The views of a scene show one set of named points, each view turned or mirrored, and shifted as a whole, with a little noise and some points left out.

Scene 1
View 1
(166): [  8 -45  12  19  -5 -10  23 -22   9 -30  21 -16 -46  62  -5  11 -16 -32
 -22   7  -3 -37 -22  14  12  38  -4  10  -6  35   4 -18  21   2]
(180): [ 22 -55  16  23  -6  -6  42 -27  11 -23  18 -18 -43  48  -8  -4 -13 -28
 -22  14  -9 -27 -22  10  15  32   1  -1  -6  31  -1 -16  12 -15]
(270): [ 37 -61  30  28  -6   2  64 -24  25 -19   5  -2 -38  24  -6 -19 -10 -27
 -17  35 -14  -5 -22  -6   8  24  16 -21   2  23  -7 -11   4 -38]
(283): [  1 -30  17   8  -9   2  13 -14  27 -35   4   0 -43  49   5  12 -21 -40
 -27  20   4 -27 -27  -8   6  46   1   2  -5  35   7  -5  23  10]
(280): [ 23 -38  21  15   0   8  36 -15  32 -26   2  -1 -36  28  10 -10 -11 -13
 -10  32  -9 -10 -19 -22   6  36  24 -10   7  18  -7  -5  -3  -3]
(114): [ 10 -45  24  32 -10  -9  25 -14  21 -28  12  -4 -47  63 -12   8 -14 -26
 -12  11 -10 -26 -17  12  10  27   0  -1   9  26   5  -7  21  -6]
(121): [ 11 -30  17  29   6  -6  19  -6  27 -28   7  -3 -38  62   4  -4 -11  10
  14   3 -20 -22 -14  -6  18  30  22   1  17   2  -8  -1   1  11]
(18): [ 37 -41  19  14   9  10  48 -17  32 -23   2  -4 -32  14  14 -27  -6   3
  -2  35 -17  -4 -21 -31  11  34  35 -14   8   6 -14  -6 -17  -9]
(242): [-14  -5  15  10  -3   4  -7   3  45 -43  -7  16 -31  64  24   2 -22  -7
   6   8  -7 -20 -28 -22  22  42  27  -4   4  13   0   6  16  26]
(142): [-15 -16  11   4  -8   1  -1  -9  36 -45  -4  11 -31  66  19   1 -27 -33
 -11   6  -1 -24 -38 -11  23  47  12  -3 -14  31   5  -4  27  13]
(58): [ 11 -35  21  30   0  -7  21  -9  27 -29   7   0 -39  63  -2   1 -13  -9
   2   8 -16 -21 -17   1  15  27  13  -3  12  12  -2  -5  11   1]
(55): [ 18 -33  13  15   3   2  27 -13  27 -29   7  -4 -36  42  10 -10 -12  -7
  -3  18 -11 -18 -23 -16  15  36  21  -3   4  16  -5  -5   1   5]
(71): [ 19 -43   3   0   3   6  33 -26  14 -31  16 -19 -37  31  12 -11 -16 -21
 -22  19   0 -24 -32 -14  18  47  14   3 -12  30  -7 -17   3   5]
(129): [  5 -41  20  32  -5 -12  28 -14  24 -33   7   0 -31  77  -2 -13 -18 -17
   3  -4 -20 -26 -26  13  29  24  13 -10  -2  17  -3 -10  19 -16]
(34): [ 20 -48   7  22  11 -10  40 -20  13 -25  19 -19 -29  59   4 -25 -11  12
  14  -8 -28 -27 -25   6  35  25  23  -1   0   8 -16 -17  -1  -9]
(179): [ -3 -35  30  16 -19   3  30 -10  45 -43 -17  26 -22  58  10 -20 -31 -52
 -17  19  -8 -12 -42  -4  25  33  17 -31 -20  36   4  -2  31 -31]
(138): [  0  -9   8  -6   3  14  -4  -5  36 -37   1   0 -43  25  28  15 -16 -13
 -16  31  11 -20 -24 -41   0  57  19  15   6  21   0   2   2  46]
(214): [-27 -15   4 -20 -14  13   4 -13  40 -58 -13  17 -15  58  38 -18 -43 -56
 -26  11   7 -24 -64 -17  39  58  19 -13 -44  49   5  -9  37   3]
(234): [  6 -35  16  14  -8  -1  12 -17  18 -30  14  -8 -52  51  -1  21 -16 -37
 -28  19   4 -31 -19   2   3  45  -6  11   1  35   8  -9  22  16]
View 2
(129): [ 14   9  44 -37  24  23  10  -6 -26  11 -30 -24  31   9 -38   2 -28  34
  20   8   8 -34 -24   0  38  26  33   3  27 -41  23  -8   8   8]
(121): [ -1   5  21 -32   9  19  -1  -9 -13   1 -42 -10  39   2 -25  16  -9  32
   3  -7  30 -29 -36 -10  39  24  33  -7  26 -25  18 -19  -4  13]
(166): [ -3  19  61 -21  35  10  -1  -5 -20   5 -33 -15  44  16 -32   6 -23  32
  29  21  -6 -33 -18 -14  25 -14  33  19  14 -20   3 -12   7  13]
(270): [ 19 -11  41 -23   9   1   3  -2 -18   4 -39 -19  22 -11 -43 -14   0  21
  20  40   4 -47 -56  18  22   2   1  22  54 -16  34  -8  36   2]
(214): [  4  21  16 -18  43  37  52  -1 -36 -21  -9 -31 -16  29 -52 -20 -64 -24
  22   6  -5 -29  13 -42  31  15   9  20  17  -3 -11 -13  16  29]
(234): [ -7  23  49 -15  23  15   4 -16 -19  -5 -36 -17  42  14 -16  10 -17  21
  25  13 -11 -34 -16 -26  17 -18  27  22  15  -2  -7 -17  14  24]
(142): [  0  24  23 -23  25  34  28 -12 -29 -10 -24 -26  15  18 -27   3 -39   4
  18  -4   1 -30  -2 -34  30  15  26   7  17 -12  -6 -19  10  26]
(283): [ -3  21  38 -17  21  21  15 -14 -22  -9 -33 -21  28  13 -21   6 -22  11
  21  12 -10 -35 -13 -28  20  -6  23  18  22  -1  -6 -19  18  22]
(55): [ -1   1  19 -23  11   9   6  -4 -13  -7 -40 -11  27   0 -32   4 -10  18
  10   7  24 -30 -36 -10  33   9  18   6  29 -11  17 -19   6  15]
(71): [ -8  -1  31 -13  30  -2   8   7 -12 -13 -37  -6  25   9 -46  -7 -17   8
  16  24  18 -30 -27 -20  26  -9  12  21  19   1  10 -16   8  14]
(18): [  4 -18   5 -21  -2   1   6  -1  -7 -13 -45  -5  17 -14 -39  -4   5   9
  -1  19  36 -37 -57   2  30  13  -1   8  46  -2  31 -20  16   9]
(138): [-20  13  -4  -9   7  15  16 -15  -7 -29 -41  -7  24   5 -12  15  -9  -5
   0  -9  16 -28 -18 -47  22  -6  13  11  16  24 -15 -34   3  33]
(179): [ 26  14  30 -28  20  37  36 -12 -38  -1 -20 -39  -4   9 -40 -16 -40   0
  27  18 -14 -46 -18  -7  28  24   6  18  45 -21  13 -10  37  15]
(114): [  7  18  54 -27  19  20   2 -15 -24   8 -34 -22  43   7 -22   8 -18  37
  25  14  -6 -38 -27  -4  25   3  30  12  27 -26  11 -13  16  11]
(280): [  2   0  16 -19   3  13  11 -11 -13 -11 -40 -14  22  -5 -26   2  -6  10
   8   7  14 -38 -40 -13  26   7   8  12  38   2  13 -22  20  18]
(58): [  4   8  30 -32  11  20   5 -10 -18   2 -36 -16  36   3 -26  11 -16  31
  10  -1  21 -33 -31  -7  37  23  31  -2  27 -27  18 -15   1  12]
View 3
(71): [ -3   4   8  10 -22 -19 -11   1 -14 -14 -41   0  -7  11  -9  -2 -23   3
  39  -8  -4  -6   9 -35 -10 -21  19   1   9  -3 -10   9  10   1]
(234): [ -4  24  29   9 -20 -22 -21  -5 -16   6 -53  15 -11  -8   4   5   2   8
  26 -14  29   4  17 -20  -9 -22  28 -15  23   5 -19  30   8   7]
(242): [ -8  27  34   2 -40 -13 -34   3  -9  11 -15 -24 -38   0 -19  -3  -5   1
  -8  14  37   4  -8  -5  -9 -39  22  15  -3  23   7   2   9   0]
(114): [  4  31  33 -19 -23 -18 -19  10 -19  -1 -39   9 -14 -10  11   2  13  -5
  26   1  24  -7  11 -22  -8 -14  14 -26  22  -9 -19  13  18  16]
(280): [  7   9  32   6 -46 -12 -16   2 -20  -9 -13 -11 -18  12  -1  -4 -13   2
  22   7  14  -8  22 -24   3 -26  11  -8   1  -7  -2  13   3  -6]
(58): [  8  25  36 -18 -27 -11 -22   9 -15  -2 -22  -5 -20  -4   0  -2   8 -10
  14   8  23  -8   2 -21  -8 -16  15 -20   9  -6  -7  -1  18  12]
(214): [-53  40  -5   9 -47 -34 -22  19 -16   7 -53  -8 -25   8 -15  -2 -34  24
  36  15  20  12 -13  -3 -15 -57  -2  58  18  32 -11   9   8   6]
(34): [ 14  12  16 -28  -8  -9 -17  15  -8 -21 -22 -10 -17   5  -9  -9   1 -26
  21   8  -6 -22 -13 -41 -18  -1  16 -15   1 -16  -3 -26  26  19]
(180): [  3  20  17 -15 -19 -21 -10  11 -19 -14 -46  13  -1  -1  10  -1  -1  -6
  44  -4   4 -12  14 -37 -10  -6   9 -23  23 -17 -23  10  17  15]
(121): [ 16  15  37 -14 -23  -6 -24   2 -10  -6 -12 -14 -27  -2 -10  -3  10 -17
   2   7  22 -11  -2 -26 -10 -12  24 -20  -2  -5   3  -6  17   7]
(129): [  5  30  25 -33 -23 -13 -16  19 -17  -9 -24  -4 -19  -2   1  -5   6 -17
  20  17  14 -16  -9 -23 -11 -12   4 -11   9  -9 -10 -16  24  20]
(270): [ 13  14  26 -18 -47 -17  -1  19 -29 -21 -16   2   1  19  17  -4 -13  -1
  55  15  -7 -24  34 -38   9 -10 -12 -22  10 -34 -17   4   9   6]
(138): [ -3   2  31  37 -36 -11 -25 -20  -7   4 -26 -16 -26   8 -24   3 -20  15
   4 -13  25  11  16 -15  -2 -41  42  10  -4  19   7  28  -3 -17]
(55): [  8   9  27  -1 -32 -11 -17   3 -13 -11 -18 -10 -18   8  -7  -5  -9  -7
  21   6   9  -9   9 -28  -6 -20  17  -8   2  -5   1   3  10   1]
View 4
(18): [ 56  -1  18   4  30 -31   8  -1 -20   9  12   0   2  -3 -42  -3   7 -20
   8 -23 -31  -9  26  46  21  -5  32 -33  32  12 -14 -16  -8  -2]
(129): [ 24   9  -2   5  18  -9  -7   1  -1   9  38  -8   4  -6 -14  -4   2  -3
  12   0  10   2  -5  -5  48  -2  16  -6  13   1 -26   5  17 -24]
(283): [  2  20  15   2  16  -7 -16  10  -1  -1   7  -4 -20 -13 -22 -34  -5 -15
   6  -4   1  -5 -23  23  48  -4  32   4  11  14   2 -15  25   9]
(180): [ 24  11   7   4  27 -26 -15   3  -9   5  19   8   3 -29 -13  -2 -10 -13
  25   0   8  -9   5  20  47   1  39  -9   1  -7  -4  -2  31  -5]
(114): [ 18  17  20   0  21 -10 -17   9  -4   9  25  -4  -2 -15 -16 -19  -5 -16
  23   3  19   0  -9   6  53  -2  32  -5   1  -4 -14  -4  21 -15]
(270): [ 46   4  26   2  25 -43  -3   0 -24  18  31   1   6 -25 -28  11 -11 -36
  27  -5 -16 -20  14  41  44   7  41 -22  28  -4  -7   4  19 -12]
(214): [-19   8 -28  11   5  -8   0  -6   7 -12  19 -16 -38  -4 -19 -18  -7   1
 -32  -5 -32 -11 -46  15  46  -2   3  23  48  51  -4   3  43  21]
(142): [  0  17   2   5   7   3  -6   6   4   1  24 -18 -22   2 -22 -29   1  -7
 -11  -5  -6   1 -35   6  50  -7  12  10  27  30 -14  -5  21  -1]
(138): [ 10  19  16   6  20   3  -8  15  -3 -11 -21  -4 -30   9 -42 -54  16  -8
 -12 -26 -17   3 -12  39  24 -19  26  -8  18  34   0 -39  -4  25]
(34): [ 43  -3 -15  11  31 -18  -1  -5  -4   1  25   7  17  -7 -16   8   9   8
  14 -16   6   6  25   1  29  -8  21 -19   5  -5 -31   1   6 -18]
(280): [ 31  12  24   3  21 -17  -3   5 -12   8  12  -5 -11  -1 -37 -22   6 -21
   8 -14 -18  -5   1  35  33  -6  30 -17  26  18 -11 -16  -1   1]
(166): [ 10  16   3   5  22 -13 -21   7  -2  -2  10   4  -6 -25 -10 -19  -4  -5
  21   1  20  -3  -9   9  52  -4  36   3 -10  -5  -4  -7  33   2]
(58): [ 29  13  14   2  20  -5  -8   7  -5   7  24  -8   1  -1 -23 -19   7  -9
  15  -7  10   5   0   6  43  -9  25 -11   8   3 -22  -7   3 -17]
(234): [  4  22  19   2  20  -6 -22  13  -1  -1   2  -1 -18 -18 -21 -37  -2 -14
  17  -3  15  -3 -19  21  48  -6  37   3  -2   4   4 -20  24   9]
(179): [ 10  10   9   2   6 -18   2  -2  -7  14  47 -21 -18 -10 -20  -2 -12 -26
  -6   4 -21 -15 -31  16  58   6  13   6  49  28 -13  15  30 -12]
(71): [ 21   7  -7   9  27 -24  -7   0  -7 -10  -1  10  -7 -20 -24 -10  -3  -6
   6 -16 -14  -8   6  35  32  -7  33  -8   9  12  -2 -14  24  19]
(242): [ 13  14   6   8  10  13   0   9   4   1  13 -20 -18  22 -31 -43  19   0
 -16 -17 -10  11 -19   6  34 -15   5  -4  28  34 -23 -18 -10  -4]

In a view up to two points have been moved. Name them for each view, in the order of its rows, or write none.
view 1 => (280)
view 2 => (58)
view 3 => (129)
view 4 => (142)

Scene 2
View 1
(3): [ 11  23  -6  32  21 -31  14  -8  29  -4   5   1 -37  38  14  12  -2 -12
   7  20   9  15   6 -13 -34  28  -6   3  -7   1   3  -3 -21 -17]
(147): [ 22  15  31  28   2 -23  19  -5 -20 -24  19  -9 -14  19  52   4  26  10
  40   4  21  30  15 -16 -32   1 -15  -1  -2  21 -31 -14 -15  -5]
(107): [ 37  -9  16  12 -15 -19  15  17 -19 -51 -12  -4   2   1  37  12  34   7
  47  -9   9   9   2  -7 -11   9 -10  -8  -6  -7 -19  15   2  17]
(30): [ 43 -29   0  16  -1 -24   1   9  14 -45  -1  16 -20   0  18  48  31 -16
  47 -24 -21  -5  -8  -3   5  20  -1 -21   5 -46  14  20  39  34]
(103): [ 26   1  -3  28   5 -33  22   4  14 -24   6   0  -8  13  29  27  20   0
  41   0  -4  19   5 -15 -20  17  -1 -10  -8  -4  -9   8   5   3]
(223): [ 29   2  10  12 -16 -20  16  24 -13 -46 -19  -8   6  11  29   0  27  10
  32   1  21  10   7  -7 -20  14 -11  -2 -17   1 -23  19 -16   5]
(256): [ 29  14  50  -8 -26   3 -14  26 -49 -60 -39  -7 -24  26  30 -45  27 -11
  10  -4  51 -15   5  13 -28   4 -39  15  -6  -2 -24  10 -44   4]
(197): [ 43 -19  16  13  -8 -26  -3  15  -7 -54 -26   3  -6  11  20  28  33  -6
  33  -8  -3 -12 -11  14  -6  11 -15  -9   1 -32   1  14  27  25]
(43): [ 28  -1 -16  11 -18   1  23  29   7 -41   4  13 -16 -10  19  -1  14 -11
  43 -25  15  17  16 -36  -9  33   7 -14 -16 -14 -11  41 -28  10]
(60): [ 41 -11  37   5 -15 -30 -10  15 -28 -60 -49 -13   2  25  22  14  39  -1
  20   5  11 -21 -15  32 -15  -3 -33   7   0 -21  -9   2  20  20]
(192): [ 34   5  19 -18 -57  26  20  61 -51 -81 -26  -1   9 -23  37 -53  33   7
  43 -30  57  14  25 -34 -12  21 -13   0 -29   6 -49  58 -72  11]
(209): [ 27   7  22  27  10 -38  11  -7  -7 -27  -2 -13  -9  28  38  21  30   7
  30  12   6  12  -1   5 -27   4 -16  -2   3   4 -13 -17  10   1]
(162): [ 20  16   3  18  -4 -26  15  16  -1 -34 -20 -11  -5  27  25  -4  17   4
  14  17  26  10   8  -4 -28  17 -13   6 -16   9 -20   9 -28  -7]
(133): [ 28  -1  32  23  15 -26  -8 -13  -1 -26   5   8 -45  33  28  25  21 -20
  23   0  -2  -4  -6  11 -23   7 -21  -3  13 -21   8 -18  18   7]
(67): [ 29   2   0  19 -12 -41  29  21  -6 -46 -21 -20  32   4  34  20  30  29
  41  13  10  19   4  -9 -17  11   0  -4 -19  10 -29  18  -3   5]
(228): [ 30  -2 -30  10 -30 -28  40  45   2 -56 -32 -16  45 -12  18  12  30  31
  44   1  13  21   8 -24  -8  28  11  -8 -35   2 -30  52 -16   9]
View 2
(67): [-21  26  17  31  13  -6  -2   5  18   4 -36  -6   8  32  -7  13 -15  -1
  -3  12 -21  -3  19  -5   3 -36 -26  10  19  12  -9 -10  19 -33]
(30): [  3  26 -30 -19 -13  36 -11  -6   0   7 -41  33  10  12   5  21  14  15
  13 -23  26   2  40   6  29 -31  -1  -1   1 -52  -1  -2   3 -38]
(60): [-24  27 -22 -19  19  36   3   2  26   5 -28 -14  13  34  13  29  10  23
  31  16 -13 -13  42  36  -1 -39 -32   0  15 -10 -37 -18  -6   9]
(228): [ -8  39  44  50  17  -1  -5  -7  30   8 -32   5 -11  45 -23  14 -27  -2
  -5   5 -17   6  34 -26   5 -55 -23  39   7   2   6  -6  23 -35]
(197): [-11  30 -23 -15   6  34  -3  -4  11   6 -34  10  12  25   6  23  11  17
  23  -5   7  -2  42  20  15 -36 -19   1   8 -30 -19  -9   1 -14]
(162): [-15  37   7  25  30 -21  18 -13   9  14 -20  -5  29  34 -31   0 -18   8
  19  36 -48  -2   2   7  11 -26 -25 -15  22  -4 -29   6  16   7]
(107): [-14  35  -5  14   9   6  -2 -11   8  -7 -34   7  15  40   0  27  -4   9
  13   7 -12   2  21  14  16 -37  -9  13  29 -10  -6 -11   4 -15]
(103): [ -8  26 -12  11   0  -8  -2  -2  -6   7 -37  14  24  14 -12   5  -3   0
   4   4 -10   2   5  -4  20 -19 -11 -17  13 -17  -7   8  21 -35]
(147): [-21  28 -17  25  12 -34   8  -9 -15 -15 -34  -1  41  30  -6  12  -9   1
   9  26 -34   0 -23  18  20  -9  -7 -25  48   5 -14  -2  14 -12]
(256): [-14  57  -8   8  50   1  24 -28  16   1  -9  -9  29  63 -17  27 -12  27
  48  50 -52  -6  22  46  15 -41 -17   6  36 -14 -41  -6 -14  60]
(3): [ -9  16 -16   1  12 -23  18   0  -6  30 -22   5  40  -2 -30 -21  -4   5
  14  23 -31  -3  -4  -2  12  -6 -28 -56   3 -19 -33  20  28 -15]
(133): [ -9  19 -50 -28   3   6   8  -4 -11   9 -34  10  39   6  -1  11  15  16
  27   9  -7  -8  10  31  22  -8 -12 -42  19 -34 -30   4   5  -7]
(209): [-25  17 -25   2   8  -5   2   4  -2   2 -35  -7  31  16   1  10   3   7
  10  17 -19  -7   1  18  11 -11 -21 -32  24  -1 -24  -5  15 -22]
(43): [ 17  55  13  30   9 -10   3 -29  -2  11 -27  33  13  38 -33   9 -19   5
  13   4 -17  15  17 -13  36 -42   4  11  14 -42   7  15   9 -14]
View 3
(3): [ 21  17  24  45 -12  19   6 -30  15   8  -4  -8  20  17   1  22 -40 -12
  -9   5 -28 -22  13 -61 -29 -32  31  27 -31  14 -12 -15  27   4]
(209): [ 16  23  13  35  -7  -3   7 -14  -4  17  -3 -22 -11  16  -3   2 -35  14
  -9  20 -30 -10  -8 -24 -35 -40  40  27  24  -2 -33   0  10  -7]
(60): [ 21  50  21  27  -1   7  12  12 -11   0   0  -9  -3   9  17   7 -34   3
 -10  -5 -16   4 -19 -12 -14 -46  39  12  73 -53 -29  14  -7 -27]
(103): [  8   7  13  24  11 -11  10 -19   2  18  -7 -15 -10  12   9   9 -21   2
   9  12 -27  -5   3 -41 -25 -36  24  36   0   9  -5  10   4   5]
(228): [ 12   6  21   6  29 -46  32  10  -5  21 -13  13 -28  -8  23  -6   3  -9
  56  -1  10  12  15  -8  12  -6  12  29  -7 -32   7 -11 -15 -13]
(256): [ 75  38  19  19   7  18  42   0 -38 -13   2  20  13  11  10 -28 -45 -14
 -16 -22  -6  34   5  -2 -21 -55  15   4  61 -51 -39 -30  26 -64]
(223): [ 33  19  18  20  12 -15  26  -2 -12  11  -8   2 -10   5  12  -8 -21  -6
  15  -1  -8  12   8 -17 -12 -33  20  23  15 -20 -17 -13   6 -24]
(192): [ 78  -7  10 -16  49 -18  63  -9 -49  -9  -8  47  -6  -5  30 -42 -12 -33
  32 -34  13  67  38  -2   0 -42 -26  17  19 -40   1 -38  16 -61]
(162): [ 35  21  27  36  -2  -3  20  -4  -6  10  -3   4   3   6   6  -3 -30  -9
   5   3 -10  -4   8 -23 -18 -28  25  20  -6 -15 -24 -26  17 -20]
(67): [ 13  14  20  24  13 -33  20   4  -3  26 -10  -7 -27   2   8  -7 -11   9
  29  14  -9   1   0  -9 -10 -17  30  28   6 -18 -17 -10  -6 -12]
(107): [ 20  13   6  13  19 -18  24  -7 -21  10  -8  -4 -17   7  16  -9 -19   1
  10   5 -19  18   0 -19 -20 -41  19  25  37 -19 -13  10  -4 -15]
(197): [  2  30   9  18   9   0   9  -2  -8   7  -4 -13 -12   9  16  12 -24   4
  -4   0 -28   7 -11 -28 -21 -45  30  25  58 -30 -10  29 -11  -6]
(43): [ 26  -7   4   0  32 -11  30 -26 -13   0 -10  14  -1   3  28  -1 -14 -22
  25 -13 -14  23  23 -46 -11 -41  -6  35  -5  -5  17  -2   4  -8]
(30): [-18  19  -4   2  24   2   4 -18  -3   4 -11 -14  -7  10  32  28 -18  -4
   2  -5 -37   8  -7 -56 -18 -53  21  32  54 -23  19  57 -24  17]
View 4
(30): [-17 -32 -13   7  -3  19  13 -27  23 -33  -6  58   7 -14  14 -26   4   6
  28  -8  54  20  33 -22 -28   6   1  -9 -21 -16 -12 -21   3  -1]
(256): [-16  -3   7  -3 -17  48   0 -21 -33  58  25  24 -31  20 -14  35  18 -23
  14  -5   9   0 -32 -10  25  44 -59 -14  42 -23 -20 -41   7  24]
(209): [ -2  12  25 -23 -11  12   6 -27  -3  26 -13  29   2  -9  37  -6  12  -2
  35  -2  -1   7  16  -6 -28  31 -13  -4  14 -21 -18  -7 -15  17]
(43): [ -7 -13   1  33  17  19  13 -22  -3 -13  33  -7  19 -16  -3   7  -9   6
  19   5  17  -8  22  -8  10  -3 -16 -25  -7   3 -26 -28  21  38]
(107): [-17   6  10   1   1  30   5 -12 -10  14   3  20   1  -1  11   6   9 -15
  35  -4  22   1  15 -23 -19   0 -26 -19  -6 -10 -20 -18  -3  17]
(103): [  0   4  17  -5   2   4  12 -30   6  -4  -1  15  18 -17  31 -11  -4   8
  32   0   5   4  29  -4 -23  13  -3 -11  -1 -10 -20  -9  -2  25]
(60): [-16   6   3 -18 -16  33  -4 -18 -17  26  -8  60 -32  12  15 -11  12 -22
  27 -21  29  22 -13 -34 -15  30 -29  -6  13 -18  -3 -28 -12 -12]
(133): [ -9 -23   7 -21 -26  18  17 -48  16  10 -11  55   1 -13  25  -8  16  10
  25   1  18  14  17   4 -26  51 -14   2  19 -41 -16 -15  -9  14]
(162): [ 10  19  17  -6  -3   8   2 -26 -19  29  13   2  -5  -5  20  -1  -9   0
  25  -5 -12   2  -3  -7   6  30 -20  -9  22  -6 -17 -20   0  28]
(147): [ -8  12  34 -20  -8  19  13 -25 -12  41  -2   1  17 -12  28  21  17  -6
  39   9 -15 -13  22   6 -25  23 -26 -16  19 -25 -33  -2  -8  42]
(228): [  2  38  13  26  31   7  -5   7 -30   0  20 -16   2  -2  15 -10 -26 -15
  33 -15  10   0   4 -42   4 -33 -13 -24 -22  33 -13 -22   6  21]
(192): [-27  -4   0  48  24  57  -1   9 -47  27  62 -29  -6  18 -44  52   3 -31
  16   4  20 -25 -14 -24  41 -22 -63 -43   3  11 -34 -46  32  42]
(223): [ -5  14  16   4   4  20   1 -15 -21  22  14   6  -3   0  12   4  -3 -12
  29  -6   5  -2   0 -19  -1   9 -26 -18   8   0 -21 -22   0  25]
(3): [ 21  -2  17  -8 -11 -14  14 -55   5   9   6   7  13 -26  35 -14 -11  27
  21   6 -19   6  13  19   5  55  -1   2  27 -17 -21 -16   4  40]
(197): [-15 -11  -4  -2  -8  24   5 -21   2  -5  -7  54 -14   0  14 -17   6  -9
  25 -14  42  18  10 -28 -18  13 -17  -8  -5 -13  -6 -26  -3  -5]

In a view up to two points have been moved. Name them for each view, in the order of its rows, or write none.
view 1 => (192)
view 2 => (162), (3)
view 3 => (256), (197)
view 4 => none
